Each row is a point on a landscape with many peaks, with its height.
A climber steps from a point to the highest of its 2 nearest points, and stops where none of them is higher. Distance is the straight distance between rows; heights are no part of it.
dev: [ 31   7  -4  40   7   0   7  -5  32  44  15 -15 -35  -8  -8 -16   3  15
   6 -11  -4  26  11  11   0  15   5 -15  22]  height 77
Vara: [  9 -25   5  15   7  28  40  -9  -3 -15 -17  24  21  17  -9   7 -29   5
 -12  33 -10   2   3  20  -9   0   6 -23  -8]  height 317
dule: [-29 -11 -31 -10  -4   3 -22   7  -6 -12  13   1  21 -14  12 -15  14  -9
  -7 -10  -6  -8 -24 -23  10   1   1  -3 -17]  height 420
Tuvun: [-12 -12 -16 -12   3  13  -5 -20  -3  -9  -9  18   0 -16 -19  10  13 -21
 -12   3  24 -18  24 -19 -33   4 -20  -9 -11]  height 520
rar: [ -7   5 -10  17  25  -3 -27  13   5   1  17  -4  -2  18   0 -10  -4  12
   0 -13 -22 -12 -16   4  -8  -7   8  -5   2]  height 479
Radir: [  0  17   3 -18 -14   0  10  -5  18  -7  -8   6   7   3   9 -20  -8 -12
   1  -5   6   1   7 -16   7  19   5  -5 -15]  height 297
koba: [ -9 -23  -7   9   1  10  30  26 -14   6  14 -28  17  -3   5  -9 -33  14
  -2  15 -28  16 -10  -1  -1  -7   1   4   0]  height 482
tudo: [-16  -8 -10  -6   3   8   4 -17   6 -10  -7  23  16  -3  -8  20  11  -6
   2  -9  17 -25   5 -10   5   0 -16  -9  -5]  height 480
fezi: [  5  16 -10  33  14 -19 -38   2  -4  20  -6 -10 -30  -4   4  -2  19   0
  24  -6 -12 -11  11  11 -45  15  -9 -10  13]  height 606
nugus: [ -6  12  -4  17  20  -5 -21  18  -3  -6   8   0   9  19   3  15  -2  30
   5  -9 -13 -26 -33   5  18 -15   3   3  13]  height 383
boras: [ 11 -36  22  -2  10  15  13   2 -45 -43 -16  -3   3  13 -25  31  -7  38
   0  37  10 -12  -7  27  32 -16 -15  -3   5]  height 355
volo: [ -1 -12   3  11  -2  21  31 -16  -4   6   3  17  12   4 -10  36   9  21
   3 -11  -3   7 -13   8  41 -20 -18  22   5]  height 437
tefi: [ 14  21  17   5   4  -5  -8  25   0 -10  14 -23 -10   8   9 -35 -34  12
   6   2 -38   8   2  18  -7  14  32  -4   8]  height 295
ren: [ -5   4 -11  38  22 -11 -27  11  -2  16  13  -7  -8  13   8  -7  11  11
  20  -1 -19 -13  -6  12 -31  -1  -5  -7   9]  height 552
Popa: [-22  21  18 -39 -32   3  12 -10 -15 -29 -23  35  38 -22  18   5 -21 -15
  10  -2 -19   0 -10   1  30  13  16   1 -14]  height 171
nupa: [  5   4  33 -11  -8   6  -2  25  -6 -37  19 -13   2   5  10 -26 -46  15
   0   5 -32   9   5   8   7   4  40   4 -11]  height 433
bas: [ -6  33 -15 -25 -27 -14   7  -5 -17  -7 -22  24  27 -22  31  -2 -12 -16
  24 -19 -17 -13  -9 -13  21  24   3  10  -7]  height 185
Reke: [ 15  -2  17  13   5  11  -6   7   4  -8  28  -4 -28  23  -5  -5   3  15
  19 -24 -11   2  19  -3 -22   5  -7   9 -14]  height 471
neka: [ 15   8   8 -14  -8   0 -12   3  22  -3  11 -31 -17  -6   0 -29  16 -15
   1  -4  32   6  22 -17 -33  20   6  -8  -8]  height 450
biras: [ 23 -44   0  30  -5  32  16 -24  13   6  11   5  -4   7 -22   4  -5  15
  -9   5  22  16  17  -1  10  -5  -6  -3  -1]  height 570
Lalop: [ 18  14 -16  15   2 -30  -2  27  -1  14 -11 -33   0  -1  12   5 -16  17
  20   7   0 -23 -29  12  21   6   5  -6  34]  height 541
Nofip: [ -4 -23  -8  11  -4  25  -4 -29  -2  -1   3  -1  -9 -20 -28  -1  16 -12
  -3   6  36  -2  45 -24 -44   4 -21  -8 -12]  height 548
Laf: [ -8  16  14 -20  21 -16  -7   3  16 -19   9  25  -5  22  10   9   1   7
  -8 -26  -3  -1 -13 -13  22 -13  11  26 -14]  height 347
dilo: [ -5   1 -13  28 -12 -12 -27  -1   8  31  11 -21 -25 -14   5 -14  23 -18
  20 -11  -6  22  10   1 -38   5 -11  -5   3]  height 659
fito: [ -1  -3 -11  16   3   8  21   6 -26  17   7   7  14  -1  -9  43  11  33
   1  -5 -13   2 -35  16  46 -27 -11  21  18]  height 372
bigak: [  1  -9 -14  28 -14  -1 -16   2   1  35   5 -25 -13 -10   2  -7   0  -6
  -4  -3 -12  19  -4   4 -15  -5 -17  -2   8]  height 718
mepi: [-29   0  19 -39   8   4   6 -20   0 -24  -5  34   9 -10 -17  33  10 -12
  11 -11  33  -8 -16 -36  29   6  -5  25 -23]  height 387
pokot: [  7  18  -5  20  14 -21  -7  22  14   5  30 -30 -23   8   6 -33   2  20
  29 -13 -15   4 -19  -4  15   7  19  -2   0]  height 141
duga: [-14 -14   7 -17  -4  18  23 -11  -6 -26 -19  35  32   5   1  12 -21  -5
 -12  24 -20  -2 -15  18  15   7  14 -26  -7]  height 269
vur: [ 16   4  -5  -2   3 -17 -24  15   6   4 -26 -18 -22   1   4   7  -7  -1
 -13  10  12 -18  -6  18 -10   1 -10  -5  21]  height 503
tuken: [-14  20   1  -7 -15  -7 -25   5  -7   8  14 -24  -7 -11   8 -35  13 -20
  14 -14 -14  12  11 -20 -52  12  12  -7 -22]  height 551
Lun: [ -1  17 -12   4   6   2 -12 -32   9  22 -20  22  -5  -6 -11  30  18   1
 -13  -9  28 -20 -14   9  25  -7 -13  -1  25]  height 588
gak: [-28 -19 -24  29   2   2 -27 -13  12  18  26  -4  10 -23   7 -13  27 -14
   2  -2  10  13   6 -10 -10 -25  -9  -5  10]  height 434
Vuzug: [ 11  19   8 -31 -17   2  -2 -11  16  -1  -2  -1 -20  -5  -1  -4  -2 -11
  -5 -24  11   0  15 -23   3  17  -8  14  -8]  height 351
lete: [  3 -15 -10  -9  -6 -16 -18  30 -25 -13 -11 -19  17  -2  12   3 -20   3
  -8  18 -22  -8 -11  22  -5  -5   4   1  10]  height 262
ruz: [ 14   0  23 -27 -11 -12  12  22 -17 -15  -9   0  -1  19  12  15 -27   8
   0   7 -25  -4   0  10  10  -2   8  22  -8]  height 468
mazap: [-10  -5   4 -37 -16   5  29 -14  -4 -13   2  16   4 -20 -16  14  -1 -25
  -7  -9  22 -11  31 -41 -13  11  -1  18 -28]  height 326
nisus: [-10  -9   7  -6  12   9  24  30  -1 -25  17  -6  17  15   0 -19 -34  17
  -4   9 -30   9 -11  -4  11  -5  25  -1 -20]  height 624
rado: [-10  -3 -14   6   9  -1  -4  -7  32   5  24  -7   4  -4   9 -44  16 -16
  -7   1  27   9  10 -21  -7   0  10 -27  -2]  height 512
sizad: [ -5 -21  -9  26  10  16  32  -1   4   0  -2  17  20  22  -9   8  -8  19
  -2  23   1  -8   8  15  -7  -6  -9 -18  -2]  height 354
Rogok: [  2 -20  -2   3   5  14   6  17 -11  20  -8 -19   0   3  -7  -3 -28   1
 -47  25 -24  20  -4  11 -29  -9  13  -7  -1]  height 191
novit: [-25  -4 -14  26  -2   8 -16 -21  29  14  32  -2   0 -22   5 -32  30 -21
   1   4  18  31  30 -18 -26 -11   3 -19   9]  height 465
venos: [ 11 -11   7 -25 -13  -8  48 -10   9   2 -17  15   4   8   3  11   2 -25
 -13   3  28  -6  26 -20  -4  -4  -7  13 -16]  height 291
Bebu: [-14  -6 -20 -25  -8   0 -29   9 -21 -20  -2   1  16 -11  13   8   5  -4
   0  -6 -10 -25 -18 -13   1   1  -4   1 -11]  height 364
nafi: [-14  -2  20 -38 -14   3  21 -13  -6 -36 -26  32  29  -8   6   5 -23 -32
 -12  26 -14  -5 -25  15  20   7  26 -23 -12]  height 229
gepe: [ 15  -2   0  20 -13  15  11  -6  28  34   9 -17 -14  -9  -2 -28  -1  -4
 -23   8   6  45  24   5 -31  12   9 -20   1]  height 127
giso: [  5  17   4   2  -4  -1 -14  20   8   5  19 -25 -17  -2  10 -45  -3   3
  10 -13 -26  20 -10   1  -7   9  17 -13  -4]  height 207
kat: [ 24   7   2  22   7 -19  17  18   0  19 -15 -20 -15   9  -4  13 -19  22
  17   5 -10 -16  -6  20  14   8  -6  -2  34]  height 679
dem: [-25 -10 -35  17   1  -7 -20  -7  -6  11  11   9  18 -12  11   2  28  -7
  -6 -14   0  -7  -7 -11   2 -16 -10   1   5]  height 400
sider: [ 19  26  23 -20 -17 -39   2  13 -17 -14 -27   0 -12   3  31  19 -19  -2
  22  -6 -22 -14   8  14  19   9   8  37   7]  height 597
lil: [ -8 -18  -7 -25 -26  -1 -20  19 -35 -25 -10  -2  25 -14  12  20   1  -7
  -7  14 -20 -17 -14   7 -10  -4   0   0  -5]  height 315
setog: [-13 -17 -11  17  13   6  26  10   2   4  12   1  24  14   1   2  -3  19
   4  11  -7  -3  -6  -2  10 -15  -6  -5   0]  height 399
Zon: [ -5  18  -4 -13  14   2 -14 -30 -15  13 -42  35   3  -2 -14  40  28  -6
  -6  -4  27 -17 -23  14  31  -4 -26   8  17]  height 657
mufo: [ 30  18   7   1   8 -22   0   9   1  10 -29  -4 -25  15  -1  10 -19   5
  -1   7   5 -14   9  27  -1   8 -13   4  19]  height 589
miti: [ 13 -10  -6  14  13  14  19   8  15  29  10 -22  -9   3  -6 -18 -23   4
 -36  12  -5  30  10   3 -15  -6  13   0   1]  height 157
Moma: [ 24  23  10 -23 -13 -17   3   8  17   6   5 -20 -27   0   0 -20  14 -15
   6 -21  13  -4  25 -19 -29  19   1   8  -8]  height 405
ruseb: [ -4  19  28 -23  11 -19  -2  16  -1 -22  -5  15   2  27  17   3 -21   5
  -3  -8 -23   6 -26  -2  24  -5  20  23 -11]  height 352
fif: [  9 -18   9  25  -3  31 -18 -29   4   3   7  -6 -24  -7 -25  -6  14  -5
  12  -1  24  11  37 -12 -50  13 -14 -12 -19]  height 571
kova: [-26  -1 -30 -14 -16  -9 -22  10 -16   1   5 -11  12 -23  13 -28  16 -24
  -2 -13  -4   0  -3 -37 -29   9   2   1 -28]  height 487
pib: [-24  -9   5 -17   5   7  14 -16  12 -20  -1  34  13  -2   0  26  15 -14
  -5 -15  21   1 -15 -19  36 -10  -4  10 -15]  height 428
bam: [ -4 -12   8 -12  16   5  11   5 -48 -32 -20   3  12  21 -27  38  18  35
   1  36  20 -24 -27  38  36 -26 -15  -5  14]  height 427
ludu: [  2   7  15   1  10  -6   2  -1   6  -6  13  15 -17  21   1  10   9  11
   9 -31  -4  -9   5 -11  11  -6  -4  18 -13]  height 408
sakuf: [ 22  12  -5  42   3   3   9 -11  35  44  30 -17 -17 -21   1 -36  15  -9
 -10   3   5  51  23   9 -14  -3   6  -9  25]  height 104
Fepof: [ -4  15  -7   5  12   1  -7 -20  44  15  11  14  -2  -8   1 -18  15  -8
  -7 -11  37   0  14 -11  15  -1   6 -15  19]  height 583
Nofud: [ -3   6   0   6  15  -5   6  18 -16  -8   6   5   7  17  -8  27  -4  32
   2   0 -10 -14 -41   2  43 -20   4  21  15]  height 293
vofo: [-19   3  -7   9 -10 -12 -22 -12  -3  35  19 -22  -8  -9   6 -32  25 -25
   2   1  -8  41  12 -13 -55 -17   4  -9 -17]  height 609
seb: [ 22 -15  25  17  17  16 -15 -17  12  -3  35 -16 -30  13 -18 -17  21   5
  11  -8  10  18  30  -1 -42  -3  -3   0 -17]  height 530
Tuvaf: [ -4  19  13   2  12  16 -11 -49  34   9  -3  30  -8  -2 -17  13  11 -12
  -3 -13  43  -5   8  -6  27  -5  -8   1  15]  height 660
rik: [-13   5   5 -29   7   4  -5 -14 -35 -12 -45  34  24   6 -10  42  25   0
  -3  22  15 -10 -26  36  31   1 -18  -1   6]  height 572
bibe: [ -3  18 -20 -18 -38 -13  11  11 -10   2 -15   2  21 -13  27 -25  -4 -20
   4 -12 -12  -2  -5 -20   7  18  13   0 -13]  height 235
Vofa: [  4   6  -5  -9  -4 -21   9  22   6 -15 -19 -16  26  10  21  -4 -17   5
  17  15   9 -21 -19   8  26   6   9  -8  19]  height 384
zim: [ 24   8  -1  29  13  -2  16  -1  40  34  10 -12 -29   4  -4  -9   0  14
  -1  -7  10   4   3   8  18  -1   5  -1  32]  height 49
pav: [ -2   9   3  -7  -9  -1 -22   4   3 -10   2 -30   0 -10   3 -23   7 -16
  23   3  12  -2  19 -14 -53  25   1 -13 -14]  height 500
boto: [ -2  -9  21 -33  18  -2   8   4 -44 -32 -36  16  10  17 -17  48  20  14
  -2  38  12  -4 -18  47  39 -11 -16   9   6]  height 499
poni: [ 15 -22   1  21  -9  16  -4 -10  13  16  11 -13 -16  -5 -13  -8   3   4
   0  -5  16  10  13   3  -3  -2 -12  -4   1]  height 637
madi: [-21  -5  15 -35   3  12  11 -21  -1 -25   0  27  -4 -10 -25  29   0 -14
   1 -17  21 -11  22 -39   6  10 -16  25 -27]  height 353
Zam: [ 10 -16  -4  -9  -5  -5  -9  30 -30   7 -13 -18   6   0   4   3 -21  -8
 -38  28 -28   4  -7  19 -25 -10   5  -4   7]  height 221
Botan: [  6 -16  -1  27   1  24  30 -23  15  17  14  20   5   3  -4  13   2   8
 -12  -7   7  16  17   5  26 -22  -9   8  10]  height 504
reg: [ 32  24  10 -11 -15 -39  -7  11 -20   5 -28   0 -20  -3  18   9 -19  -5
   8  -4 -30 -22   9  24  -9  11   3  16  17]  height 713

Two climbers start at each pair of points below. Name the first point that both come to, or write none.
fito and Nofud | bigak
rar and Laf | none
Zam and duga | none

Call two points neighbours if one is among the 2 nearest of the other. Go from one point of each pair to the other, from neighbour to neighbour, staying as high as possible. Name the lowest point that can't be avoided.
bigak and fif | venos
fif and nisus | Popa
reg and fif | Laf
Zon and dule | dem
Zon and Tuvaf | Lun
reg and kat | mufo
